Each row is a point on a landscape with many valleys, with its height.
A ball rolls from a point to the lowest of its 6 nearest points, and stops where none of them is lower. Distance is the straight distance between rows; heights are no part of it.
q_207 h=24: [ 11 -15  -9 -23 -11  -7   0 -13  10  10 -16  -6   6   1 -37 -12  -4  -4
  -4   9  12  -4  15   5]
q_535 h=376: [  5 -17   4  -9  -8   1   4  -2   7   1   1  -6  -3  -4 -14  -6   3  -4
  -6   6  17 -11  -4   5]
q_671 h=307: [ 0 -8 -3 -7  7 -3 -1  2  9 11 -3 -9 -4 -7 -9  0  6  7  5  2 13 -4 -3  2]
q_98 h=259: [  2  -8  -2   8  12   7  -3  14  -1  11   4  -6  -7  10  10   3  -1   3
  10  -3   7   2 -13  -3]
q_212 h=477: [-8  6  2 21 -2  8 -3  6 -3 -8 10  8 14  1 16  8  0  1 -3 -3  1  9 -6 -6]
q_74 h=325: [  0 -22  -3  18  10   3   2  17   3   8  12  -6   3  14  13  -1   0  -2
   2   4  19  -7  -6   1]
q_417 h=447: [  0  11  -2 -17  14 -12   4  -9 -11  -1 -19   2  -4  -5  -7  16  -5   2
  -1  -4   2   7   4   1]
q_648 h=388: [ 15 -15 -12 -27  -2   0  -1  -9  -4  -1 -17  11  -1   7 -26  -7 -14  16
  -7  10   0   4  28 -15]
q_146 h=532: [ -6  21  -1  15  -7  -4  -4  19  -8 -11   9   9  13   8  22  -4  -6  -1
   0  -9 -25  10 -14   6]
q_902 h=469: [  2  11  -1  24  -3  -4 -15  16 -16 -13   7  15  15  17  20   0 -10 -13
   8  -7 -14  12  -4   5]
q_947 h=397: [ -2 -16   6   0   6   1   5  -1   6  -1  -1   2  -3  -9  10  11  -2   0
  -5  -1  14  -4   0  -6]
q_209 h=416: [ -6  22 -10  -2   6   3  -7  12   0  12   3  -4  -9  11  -2   1  -2   5
  20 -11  -8   7 -15  -3]
q_139 h=488: [  8  35 -20  -9  -2  11  -2   5   4   1  14 -16   2  -5  -7 -19   7  -1
  11   3 -15   5  -7   8]
q_730 h=269: [ -7  21   3   3   8   0   4   1  -5 -12  -2   5  -2  -4  19   7  -1  -7
   1  -9  -9  10  -5  -5]
q_160 h=338: [ 10  -9 -20 -24  -8  -2  -3 -11  -2   5 -19  -5   7   4 -34  -9  -5  12
  -5   6   3  -1  16   5]
q_572 h=371: [ -2 -34  19 -11   5  -1   7  -8  13  -2  -2   4 -16  -3  -1   2   2  -8
 -15   5  17 -13   8   3]
q_587 h=360: [ -3 -39  22 -16 -13   2   5  -8  12   2   0  -2 -14   3 -17 -14   2 -13
 -18  11  16 -15  11  11]
q_202 h=475: [ -1 -11   4  18  -8  10   8  10   3   0  15  -1   9   4   4  -3   2  -1
   0   4  11  -5  -9   6]
q_824 h=518: [  1  -2   5   9  -1   2  11  -4  10  -8  -3  10   5 -14  14   9   2  -4
  -1  -3  15  -8   6  -1]
q_658 h=427: [ -8  15  -5   8  -6   5  -2   9  -1  -4   8   5  11   9  13  -9  -3   5
   3  -1 -13   4  -6   6]
q_580 h=428: [-10  17 -14   7  13   5 -16  21 -11  10  11   8  -1  18  14   2  -9   5
  13 -11 -28  17 -12   0]
q_697 h=453: [  4 -10  -1 -24  15  -8 -13 -12  -2  19 -18  -3 -10   7 -22  14  -8   9
   2  -3  -1   6  14 -10]
q_683 h=260: [ -5  13  -3  -3  14  -9   0  -4  -6  -1  -8   3 -12   0   9  12   2   3
  -1  -5 -15   8   0  -8]
q_833 h=548: [ -1  23  -3  11 -12  -2   8   4   0 -16   3   2  10 -17   5  -7  13  -4
   1  -1 -10   2  -1   7]
q_756 h=474: [ -7  32 -19   2   5  15  -9  15  -3   4  11 -10   1  18  -1  -5  -1  11
  13 -13 -29   8 -22   4]
q_10 h=403: [ -1  21  -7   6  -2   8   0  10   8   1   9  -7   3  -6   4 -14   9   2
   0   2 -12   2  -7  11]
q_242 h=545: [ -5  23  -3  17 -15  -1   2  10  -3 -11   5   3  15  -6  12 -11  10  -1
  -1  -2 -10   4  -4  12]
q_124 h=501: [-6 -1  1 -6  0 -4  2 -7  0 -8 -9  4  1 -8 10  5  5  3  2  4  1 -4  4  2]
q_931 h=442: [ -2   5  -7  16   3   1  -8  11  -8  -4  17   6  14  14  16  -5  -7  -6
  -1  -9 -18  14  -5   2]
q_898 h=646: [ -2   2   9  31 -20   9  -1  -1  -6 -21  16  20  23   2  17  -1  -2  -2
 -12   4  -8   2   0   0]
q_883 h=346: [ -2   5   2  22  14  -1  -2   1  -7 -12   0  15  -4   1  21   5  -5  -8
   1  -2  -8  18   0 -16]
q_476 h=450: [ -8  26 -19  -9  12   1  -7   4   3   7   6  -7 -20   5   5   0   3   4
  14  -5 -20  13 -19  -6]
q_27 h=510: [  1  11   5  -7 -13  -4  14 -16  -7 -13  -8   7  11 -15  -4   3   7   4
  -9   2  -2  -6  14   3]
q_821 h=520: [  0  -2  -8  23   0  -1 -14   7 -17   6  14   2  15  21  16   3 -17  -5
   5 -10 -21   1  -7   6]
q_402 h=425: [  7   3  -8 -22   0  -7  -6 -16 -11   7 -22   5   0  -2 -19   7   3  10
  -1   5  -3  -4  16  -2]
q_295 h=139: [ -4  -8  -5  -3  17   4  -4   4   6   9   1 -11 -11   9  -1   0   1   5
  11  -6  12  -5 -14  -4]
q_3 h=430: [ -2  24 -13  11  -6   5 -13  19  -4   5  14  -4   3  13  12 -15  -1   7
   5 -10 -20  13 -12   4]
q_583 h=408: [ -3 -28  17 -16 -13  -6   5 -14   3  -6  -9   6   3  -3 -18  -6   2 -10
 -13   7  15 -15  18   4]
q_510 h=308: [ -8  17  -3   8   1   8 -13  17 -12  -4   3  13   3  12  18   1  -8  -8
   5 -13 -26  23  -9  -4]
q_882 h=535: [  6  20  -6  12 -14   2  12   4   2  -6  18  -5  10 -10   7 -19  12   9
   5   4  -7   3 -10   7]
q_708 h=332: [ -1   5  -3  -8   0   0   3   0   6   6   5  -9  -3 -11  -8 -11  11   9
   7   2   9  -8 -11   8]
q_283 h=399: [  0   5  13   6   1   2   4  -5   2 -15  -6   7   4 -13  12   5   2  -1
   4   0   5  -2   6  -8]
q_823 h=291: [ -6 -20  12  29   9   3   4  -6   5 -11  -1  11  -6  -3  15   6 -14 -16
  -2   7   0   7   5 -14]
q_142 h=285: [  0  25 -10   4  -2  10  -2  10   7  10  11 -10  -2  -2  -6 -12   6  10
   9  -3 -13   4 -10   6]
q_664 h=69: [ -9  25   4  -6  11  -7  -6  -4  -6   3  -8   4 -12  -3   4  14   4   1
   2  -2 -15  16  -7  -2]
q_297 h=380: [ 14 -17 -15 -18 -12  -2  -6  -6   4   6 -21   0  -1  10 -39 -22 -12  14
  -7  10   8  -2  29  -5]
q_665 h=412: [  8   0   0  -8 -10  -5   8 -11   8   4 -10  -6  -1  -8 -13   2   4   0
  -1   5   9 -15   0   5]
q_541 h=254: [ 13   7  -7  -8   0   3  -5  -2   0  15  -1 -15  -7  -2  -9  -3   2   8
   4  -1   5  -9 -11   3]
q_77 h=558: [  2  -1  10  29   2   4  -5  -4 -12 -14   6  19  20   5  21   2 -15  -5
  -5   2 -14   8   2  -1]
q_296 h=512: [ -4 -33  23 -11 -12   1   7 -22   5 -20  -2   5  -4  -2  -6   7   3 -12
  -9   9   6 -19  29  -1]
q_875 h=131: [  6  20 -14 -15   0   4  -4   7   7  19   7 -18 -10   3 -12  -5   8   9
  10  -3  -5  -6  -9   1]
q_14 h=464: [  3  17  -1 -20  -3  -9  -3 -16  -9  -6 -10   1   1  -7 -12   8   4  10
  -7   1  -2   0   9   2]
q_127 h=402: [  2  10  -8   4  -9   8   3   8   3   1   9 -10   7  -7  -5 -10  10   6
   0   0   1  -5  -8   1]
q_970 h=359: [  3 -20   4 -10   7 -10   5  -2   9  17  -6 -12 -10  -1 -15  -2   1   3
   4  -4  14 -10  -3  -3]
q_763 h=315: [  4   0 -13   9  11  10   3  14  -2   7  16  -7   5  12   5  -9   4   7
   7   3   4  -1 -13   0]
q_553 h=473: [  6   8  -3 -31   8  -6  -6 -12  -8  13 -14  -1 -14   2 -14  12  -2   7
   1   4  -4   5  11  -7]
q_817 h=449: [ -2  10   1  25   5   0 -16  -7 -13  -8   3  16  16  18  20   0 -20 -19
   5  -4 -22  17   2  -9]
q_836 h=255: [  8  21 -20 -13   1   5   2  -1   2  13   6 -17  -5  -2 -14  -7  11   4
   6   2   2  -9 -12   2]
q_368 h=405: [ -1  17   4  13   1  -3  -5  10  -4  -2   7  10   4   0  17   8   4   6
  11 -10  -9  12  -7  -4]
q_223 h=467: [ -1   8  -2   8  -8   0  11   2   5  -7  -1  -4   8 -10   6  -4   7   8
   1   4   4  -3  -3   1]
q_365 h=459: [ -3 -25  18  -1 -11   4  15  -2   8  -7   1  -5  -7 -10  -5   1  -2  -7
  -6   8  18  -8  12   7]
q_745 h=564: [ -2  15   9  15  -7  -3  -1   4  -2 -19   1  13  15  -2  21   5   0  -8
  -2  -9 -11   9  -2  -2]
q_909 h=414: [ 11   8 -14 -18  -5   0   7 -14  -4   0  -8  -1   9  -5 -24  -5   1   4
  -7  14   2  -9  13   7]
q_936 h=363: [  4 -14  -2 -12  -3  -6   4  -2   2  15  -6 -11  -6 -10 -12  -3   3   6
  -5   7   7 -15   2   1]
q_969 h=511: [ -3  -9  11  13 -22  11  14   6   3 -10  16   4  10   5   9  -7   6   0
  -4   9  14 -10  -3  11]
q_640 h=336: [ 3 16 -5  2  3  5 -4 -1 -3  5  5 -9 -9 -9  2 -2  8 10  2  1  2  0 -8  3]
q_827 h=642: [  0   4  12  26 -17   4  -4   4  -8 -17   8  19  27   8  19   1  -6  -6
  -6  -3  -9   6   3  -1]
q_431 h=393: [ -2 -23  12  -3   9  -5   3  -1   7  -2  -3  -5 -10  -8   3   3  -6  -8
  -9   8  18  -2   8  -5]
q_981 h=365: [  0  -4   4  23  13   3   0   8  -2  -4   4   0  -2   4  16   8 -10  -1
   0  -3  -1  10  -3  -7]
q_235 h=746: [ -5 -10  20  17  -4   4  10  -8   7 -28   5  14   7 -12  11   5  -1  -8
  -8   5   8 -10   9  -9]
q_432 h=377: [ -3  12  -2   7  13   2  -4   8  -9  -4   1   5  -1   6  21   8  -4  -4
   1  -3  -9  10  -5 -12]
q_759 h=549: [ -1  -7   8  21   3   7   2   5  -4 -13   7  13  17   2  18   2  -3  -3
   4   0   2   4  -3  -3]
q_178 h=411: [-8 11 -2 10 10 -1  2  2 -3  7 -4  5 -3 -3 15  8  1  0  3 -4  0 10 -2 -6]
q_314 h=354: [  2 -25   8 -20  -5  -8  -1  -1   9  16  -5  -9 -11  -2 -18  -7   3  -7
  -6   2  18 -18   2   3]
q_448 h=536: [ -2  -9  19  -1 -12   4  13  -7   8 -15   1   5   4  -7   3   8   1  -1
  -9   9  14  -9   9   1]
q_919 h=357: [  0  11  -2  18   4   3 -15   8 -11  -5   5  10  10  12  25   4  -6 -10
   5 -10 -23  19  -8  -3]
q_554 h=417: [  0 -22   7   2  -3   3   8   0  16   2   9   0   0  -5   7  -4   2  -1
  -7   8  17  -6  -5   3]
q_904 h=341: [ -1 -18   1  27  15   6  -5   9  -6  10  13  -5   5   9  17   4  -7  -5
   4   3  11  -1  -6  -5]
q_815 h=424: [  5 -13  -1 -27  10  -6 -14  -6  11  22  -8 -17 -21  10 -30  -1  -9   0
   7  -5  12 -13  -2  -6]
q_407 h=309: [ 12 -18  -7 -20 -11  -9  -4  -2   2  13  -8  -2  -1   7 -35 -15  -4   4
  -7   6  20 -14  11   4]
q_743 h=489: [  8  20 -10  -9  -4  -6  -1 -15 -11 -13 -15   4  12  -9 -12   5   7   4
  -4   6 -15   1  10   2]
q_79 h=297: [ -2 -15   9   4  22   1  -4   5   5  11  -2 -14 -17  10  -1   4  -5  -7
  -3   0  17   1  -3 -10]
q_234 h=495: [ -2  -3   2  31  -4   8  -5  10 -11  -5  18   6  28  15  21   4 -11  -4
  -1   1   0   0   0   5]
q_848 h=508: [-2  3  0 20 -1  5 -1 10 -2  2 10 -2 10  2  9  1  0 -1  7 -5 10  1 -4 -4]
q_685 h=11: [ -4  -7   3 -12   9  -2   1  -5   2  13  -7 -12 -16  -1  -2  10   2   7
   3  -2   4   1  -4  -6]
q_154 h=410: [  1 -14   2  24   7   7  -6   7  -5   2  17   4  15  18  11   7  -9   2
   2   5   1   2  -7   1]
q_593 h=436: [  0  -1   0   7 -13   7   5   8   8   1  10  -7   7  -3  -4 -13   6   4
   2   7  11 -12  -9   8]
q_907 h=468: [  3 -35   6 -26  -6  -7  -6  -9   2   6  -7  -1  -1   4 -20  -8  -8   4
 -16   5   7 -10  17   3]
q_600 h=493: [  3  13   8   6 -10  -5   3   4   0 -18   3   4   8 -10   9   0   7   5
  -4  -3  -4   5  -1   8]
q_998 h=404: [  7   0 -13 -26   6  -1  -8  -5   4  24  -9 -14 -17   0 -25   1  -2   2
  16  -4   1  -5  -1  -3]
q_601 h=575: [ -1  29  -5   6 -16   0   9   6   0 -17   0   4   2 -15   9  -5   4  -1
  -6   1 -13  10  -5  11]
q_467 h=458: [ -2 -15   9  17  -6   5   7   8   6  -6   7   2   5  -3  12   0  -2  -4
   2   3  13  -7  -1  -4]
q_20 h=543: [  1  -7   1  28   7   0 -16   7 -15  10  20   4  20  21  19  -1  -8 -14
   8  -6 -11   3  -6   1]
q_383 h=454: [ -1  10  -8  14   5   0 -12  16 -16   8  15   6   5  25  16   3 -13  -6
   8 -11 -21  14  -8  -6]
q_496 h=438: [  2  14  -2 -13  13  -3  -6 -13  -9   8  -7  -8 -14  -2  -6  12  -4   5
   8  -6  -5   2  -5  -2]
q_744 h=40: [ -8  31   1   7   8   1  -3   9  -9  -7  -9  12  -2   6  15  -1   0  -5
   8 -10 -20  21  -6  -4]
q_960 h=328: [  9 -11 -14 -24  -5  -8  -3  -5   0   2 -14   2   9   1 -26  -8  -5   8
  -4   3   6  -4  20  -5]
q_253 h=279: [ -7  33  -5  -7   9   1  -2   2  -2   4  -5  -2 -12  -5   9   4   6   2
   4  -8 -17  15  -9  -2]
q_193 h=303: [ 12 -21  -4 -23  -3 -13  -4  -9  10  15  -7 -13  -5  -1 -37 -16  -3  -1
   1  -1  11 -11   3   3]
q_992 h=641: [ -5 -12  15   1 -14   6  13 -15   0 -26  -3  11   8  -8  10  10   2   2
  -7   5   7 -11  10   0]
q_753 h=375: [ -9  30  -9  -8  -3 -12   1  -5  -7  -6  -7   2  -5 -12   3  -1   6  -1
  -2   2 -16  10  -3   0]
q_796 h=420: [ 10   0 -17 -18 -12  -3  -2  -8   8  12   1 -17  -2  -4 -25  -7   4   1
   8   5   9  -9  10   5]
q_230 h=461: [  1 -17  11 -17   9 -12  -2 -18  -2  -6 -17   6  -1  -3 -10  13  -8  -3
  -9   6   9  -6  19  -5]
q_268 h=265: [ -3  -2   8  15  13   1   4  -9  -3 -14  -3   6  -8  -3  14  13  -1  -9
  -1  -2  -1   7   2  -9]
q_159 h=342: [ 10  -5  -9 -19  -4  -4  -1 -13   2   7 -10  -5   2  -4 -25  -4  -2   5
  -5   4   5  -9   8   7]
q_475 h=316: [ 12 -13 -11 -20  -9  -4 -16 -13   2  17 -13  -7   0   8 -40 -17  -8   6
  -6   3   2  -2  14  -3]
q_618 h=578: [  5   8   6  30 -17   2  -6   7  -8 -13  15  14  24   9  17  -3  -6  -4
  -3   1 -13   5  -3  12]
q_274 h=334: [ -5 -36  20 -13 -11  -4   0   3  12   5   5   0 -16   3 -10  -7   2  -9
 -13   3  23 -16   5   6]
q_928 h=362: [ -6  -4  -2  13  13   1  -3  12  -5  14  11  -4   0   9   9   3   1   8
   6  -8  -4  13  -6 -11]
q_513 h=340: [ -2 -29  10   3   6  -1  -1   2  10   3  -1  -6 -21  -5   0  -6  -3 -15
  -7   2  17 -10  11   0]
q_468 h=494: [  0  -8  -3  18 -11  11   4  11   5  -2  20   2  20  -5   8  -5   3   8
   2   3   2  -3 -13   8]
q_462 h=287: [ -2  22  -2  -6   2  -7   6  -8  -6  -1  -9   2  -2 -11   5   1   9   1
   1  -1 -16   7   2   0]
q_172 h=406: [  5 -18  14  -4 -11   7  10   3   9  -1   3   0   3 -14 -10  -9   5  -5
  -3   9  24  -8   0   6]
q_106 h=361: [ -6  29 -10  -5   0  -2  -7  14  -9  -2   3   3 -15   8   9   3   6  -1
   1 -10 -27  21  -6   3]
q_958 h=409: [ -2 -20  12 -13  12  -8  -2  -6   7   7  -6  -5 -13  -4  -6   5   1  -3
  -6   0  14  -5   8  -4]
q_764 h=471: [  7  10  -2  -9 -11  -2   8  -7  -4  -2   1  -3   5 -14 -11   1   6   6
  -6   9   4  -3   5   5]
q_304 h=394: [ -7 -35   8   4  17   1   2  -1   8   4 -11  -4 -25   2   6   3  -4  -1
  -5  -3  18   4   3  -9]
q_888 h=598: [ -6  14  10  17 -15   0   3   1  -1 -21   3  19  17 -10  14  -6   1   1
  -4  -8 -15   9  -4   6]
q_980 h=326: [  0  -9  10  -5  12  -4   9  -4   5   4  -4 -10 -10  -3  -2   4   4   0
  -4  -3   6  -4   6  -4]
q_726 h=372: [  4  22 -14  -7  -5   2   9   0   7   4   6 -14   2  -4 -11 -11  13   9
   4   2  10  -2  -8  10]
q_679 h=492: [  1  35 -17  -6  -8   5  -2   8  -3  -6   1  -1  -9  -8   0  -3  13   1
   8  -4 -20   3  -7  10]
q_956 h=396: [  2  13  -4  -3   2  -2   8   0  -3   4   0  -7  -2 -11  -3  -2  10   5
   5   4  -1  -4  -3   2]
q_728 h=423: [ -3 -29  10 -16   4  -6   0 -10   1   6 -14  -1  -6  -5 -14   3  -8   3
  -7   6  14  -8  18  -2]
q_410 h=356: [  5 -34  12 -16 -14  -2   8  -7  11  -1   5   3  -6   3 -22 -17   0  -7
 -12   9  18 -15  10  16]
q_406 h=395: [ -1  17  -1   5  -2  -5   3  -8  -7 -11  -5   2   2 -13  11   9   9   5
  -2  -4  -7   2  -2   6]
q_932 h=463: [ -3  -3   2  25   7  -1 -11   7  -6   1   9   2  14  15  13   0  -3  -2
   1  -3  -9   8  -6  -4]
q_7 h=470: [  1 -22   9 -13  -7  -8   4 -10  -2  -5 -13   9   0  -1 -17   6  -4  -2
 -12   2  10 -15  22  -1]
q_459 h=319: [  2   2  -3  13   8   7   0  17  -9  13  15  -5  -3  13   8   3   3   8
   8  -7  -4   5 -13  -8]
q_849 h=534: [  7   5  -4  20  -8   9 -10  15  -5   1  18   4  25  16  15 -13  -5   5
   1  -1  -6   2  -7   9]
q_379 h=373: [  1 -28   4 -13  -4 -10  -9  -4   6  14 -13  -9 -10   3 -18  -6  -6  -1
  -4   3  15  -6   2  -2]
q_673 h=353: [ -2 -20   0  -9  19  -6  -4   3  11  20  -5  -8 -24   8  -5  -1   2  -6
   9  -5  11  -8  -4  -7]
q_711 h=256: [  0 -24   5  -1   5   4   6   9  11   6   1 -13 -11   8   2  -2   4   0
   4   4  19  -7 -10   0]
q_805 h=358: [ -4  11  -8  10   4  -1  -4  14  -3   6  16   0   1  10   8  -3   1   3
  10  -7  -7   5 -17   2]
q_375 h=600: [ -7  -4  12  24 -17  11   6   1   6 -20   9  17   5  -2  16   2   0   1
   0   7   7  -5   2   2]
q_384 h=654: [ -3   4  14  22 -20   2  11   2  -3 -22  11  18  15  -2  17   5  -3   3
  -7  -3  -6   2   2  -4]
q_450 h=382: [  2  -9  -9 -23   8  -8  -6 -11  -7   7 -27   7   6   7 -22   1 -10   9
  -9   0   2   1  19 -14]
q_44 h=387: [ -3  29  -9  -3  -2   2   0   9  -7   9   3  -3  -3  -3   1  -3  15   6
   7  -5  -9  -5 -15   6]
q_803 h=457: [ -2 -15   7  -2  -3   5  10   0   8  -8  -5  -6   0 -10   6  10   4   2
  -5  10  15 -15  10   2]
q_205 h=398: [  3 -10  -2  -2 -11   1   9   3   9  -2   7  -7   3  -7 -13  -9  11   6
   1  11  15 -12  -7  10]
q_400 h=401: [  2 -15   4 -19   4  -9  -4   1   7  17 -10 -11 -13   3 -23   5  -4   0
   0   2   5 -10   5  -1]
q_776 h=330: [ -5   7   0 -12  19  -4  -5  -8  -6   8 -11   2 -13  -1  -8  14  -2  -1
   7   1  -7   6  -4 -11]
q_501 h=547: [  2  -3   8  -2  -7   4  15 -18  -3 -14  -4   9  11 -16   3   9   5  -1
  -2   4  -3   0   3   0]
q_110 h=384: [  7  17 -18 -19  -3  -3  -4 -15   4  11   2 -16   2  -6 -25  -8   5  -1
   3   6   3  -2   4   6]
q_424 h=306: [ -2 -15   8  -2   8   4   5   2   5  10  -3  -5  -4  -7  -2  -2   8   7
   0   2  12  -4  -3   0]
q_241 h=426: [ -3 -17  10 -10   7  -6   9 -13  -5 -10 -17   5  -5  -5   0  15 -10  -6
 -16  -3   9  -6  14  -2]
q_175 h=507: [  4 -13  11 -11 -10  -2  11 -13   0 -15  -2   0   9 -12  -2   6   2   4
  -3   8   7  -9   1   5]
q_34 h=537: [ -2  27 -11   3  -9  -2   4   9  -2 -12  -1  -2   4  -7   8   0   9  -1
   0  -7 -19   5  -8   0]
q_908 h=400: [ -1  18 -11 -16   1  -4  -6  -6   1  15  -5 -13 -21   4 -15   8   9   7
  17  -4  -3  -4  -5  -6]
q_273 h=298: [  6   6  -6 -20   7  -3  -8  -5   8  14   6 -17 -13   8 -13  -1   0   8
  18  -5   4  -9  -9  -3]
q_973 h=478: [  6  23 -11  -3 -10   3   1  -5   3   3  -3  -7   5  -9  -7  -5   9   0
   0  11  -7  -1  -1  11]
q_623 h=476: [ -1 -28  21 -14   0   0   5 -16  -1 -15  -8   9  -2  -8  -7   6 -11  -5
 -10   2  10  -9  19  -4]
q_104 h=413: [  1 -32  15   4  13  -3   6  -9   6  -7  -9  -7 -19  -8   5   4  -8 -18
 -10   4  10   4   9  -6]
q_63 h=462: [ -4 -21   8  11 -10  11  12   3  16 -11   7   4   4  -3   8   0   2  -3
   2   6  17 -10   6   0]
q_177 h=419: [  3 -11  -2 -21 -16   1   4 -12   1   0 -11   8   7  -3 -25  -3  -5   4
 -15   8   6  -5  23   1]
q_113 h=491: [  4  22 -15 -19   0  -4   1 -12  -8   2 -11  -4   0  -7  -9   4   7   9
  -7  -2  -8   4   5   9]
q_451 h=386: [ -6  12 -12  13   5   4  -9  15  -9  13  18   3  10  15   8  -5  -5   1
  11  -5 -16   4 -12   5]
q_636 h=456: [  2  -9  -4 -15  20 -14  -9 -10  -4  12 -11  -3  -8  -4  -8  12  -5  -2
  -1   3   4   1  12  -7]
q_732 h=230: [ -9  22  -1   8   5  -1 -17  10  -9  -6  -2  13  -6  11  14   5  -8 -13
  12 -14 -18  25 -15  -7]
q_889 h=521: [ -7  15  -5  -5   9  -3  -4   7   1  15   3  -8 -10   1  -4  11  10   7
  13  -5  -8   5 -19  -7]
q_789 h=257: [-11  29  -4  -4   2   1  -9  14  -9  -5  -5  12 -11   9  14   6  -7  -3
   9 -16 -27  25 -12  -2]
q_272 h=355: [ -2 -23  17  13   7  -1  18 -13   9 -17  -9   6 -10  -9   8  15  -5  -7
  -8   0  13  -3  12  -4]
q_894 h=522: [-11   8   5  30  -4  -4  -8   2  -9 -22   1  21  16  13  25   4 -13 -16
   2  -9 -19  18  -2  -4]
q_331 h=500: [ 3 -2 -1 13 -9 12  2 13 -1  1  9  2 18  4 12 -8  2  1  2 -1  3 -1 -7  3]
q_602 h=418: [ -1  19  -6  -2   9   4   0   3 -11   9   6  -3  -4   2   2   2   9   5
   8  -5  -6   6 -12  -6]
q_97 h=429: [  1 -13   8 -10  -7   1   9  -3   5  -5   1   1   6  -7  -4   2   8   0
  -6  11  15 -14   8  11]
q_954 h=364: [ -4 -12   7  -7  21  -7   3 -11  -1  -7 -14   3 -14  -5   3  16   2  -6
  -7  -3   6  -2   1 -13]
q_174 h=407: [  3  -7  -3 -19  -2  -7  -1 -10   4  18 -17   1  -5  -4 -22   5  -2   5
  -4   4  10  -7   7   0]
q_435 h=422: [ -3  29  -6  -5 -10  -5  11  -6  -4 -11   2  -1   6 -11  -3  -6  13   0
  -8   2 -18   3   3   7]
q_37 h=466: [ -3  34 -11   1  -6   3   0   5  -6 -10   0   5   0  -4  11  -4   7   2
   2  -3 -17  11 -13   7]
q_370 h=389: [  0 -28   4   7   2   0   9   6   8   2   0  -2  -6  -5   4   1  -1  -7
  -1   5  19 -12   6  -4]
q_652 h=333: [ -2 -17   4  17  14   5   7  -1   7   0   2  -3 -10   4  14   3  -6  -8
  -7   3   2   6  -1 -11]
q_567 h=159: [ -2 -10  13  11   9   3  10 -11   0 -11   2  11  -5  -4   7   8  -5  -6
  -1  -4   4   0   5 -12]
q_36 h=304: [ -6 -14   8   1  21   2   6 -10  -4  -1  -6   2 -14  -7  13  16   0  -6
   0  -6   6  11   5 -15]
q_986 h=296: [ -5 -34  12   1  10  -3  -5   4  11  12   4  -9 -19   3  -1 -11   3 -10
  -4   5  19 -10   2   0]
q_49 h=431: [ -5  30  -7  -1   3   5  -8  21   0   2   7   5  -7   7  11   2  -3   0
  -4  -7 -30  19  -8   5]
q_905 h=344: [  9  -3 -15 -26  -1  -1 -11  -8  10  15 -14 -15  -6   8 -36  -7  -8   1
   9  -5   6 -10   2   1]
q_147 h=339: [  8   5  -5 -22   1  -5   6  -3   1  12  -6  -9  -4  -6 -14  -1   9  -1
   1   2   6  -8   0   8]
q_822 h=472: [ 12  11 -13  -3 -13   3   6   5  12   4  12 -22   9 -10  -7 -15  11  -1
  -1   5   3 -11  -9   8]
q_634 h=559: [  3   6  14  18 -15  12   2  11   1 -12  11   9  20  -2  15  -7   0   2
  -1   2   2   2   4  10]
q_252 h=310: [ -7  31  -7  -8   4  -4  -2   4  -1  -5  -9  10  -6  -6   7   2   6   2
   6  -9 -21  15  -7   6]
q_415 h=550: [  1 -15  -4  32  13   0  -9  -5 -11   1   7   6  14  15  20   7 -15  -9
   1  -4 -11   7   2 -13]

Where does a ball stop that starts at each point below?
q_400 => q_685
q_535 => q_685
q_304 => q_685

Call two points neighbours if one is among the 6 nearest of the other. Go from one point of each pair to the other, from neighbour to neighbour, staying as low as possible. Name the highest point that can't be avoided.
q_875, q_685 => q_273
q_567, q_664 => q_776
q_875, q_567 => q_980
q_664, q_207 => q_159
q_664, q_744 => q_730
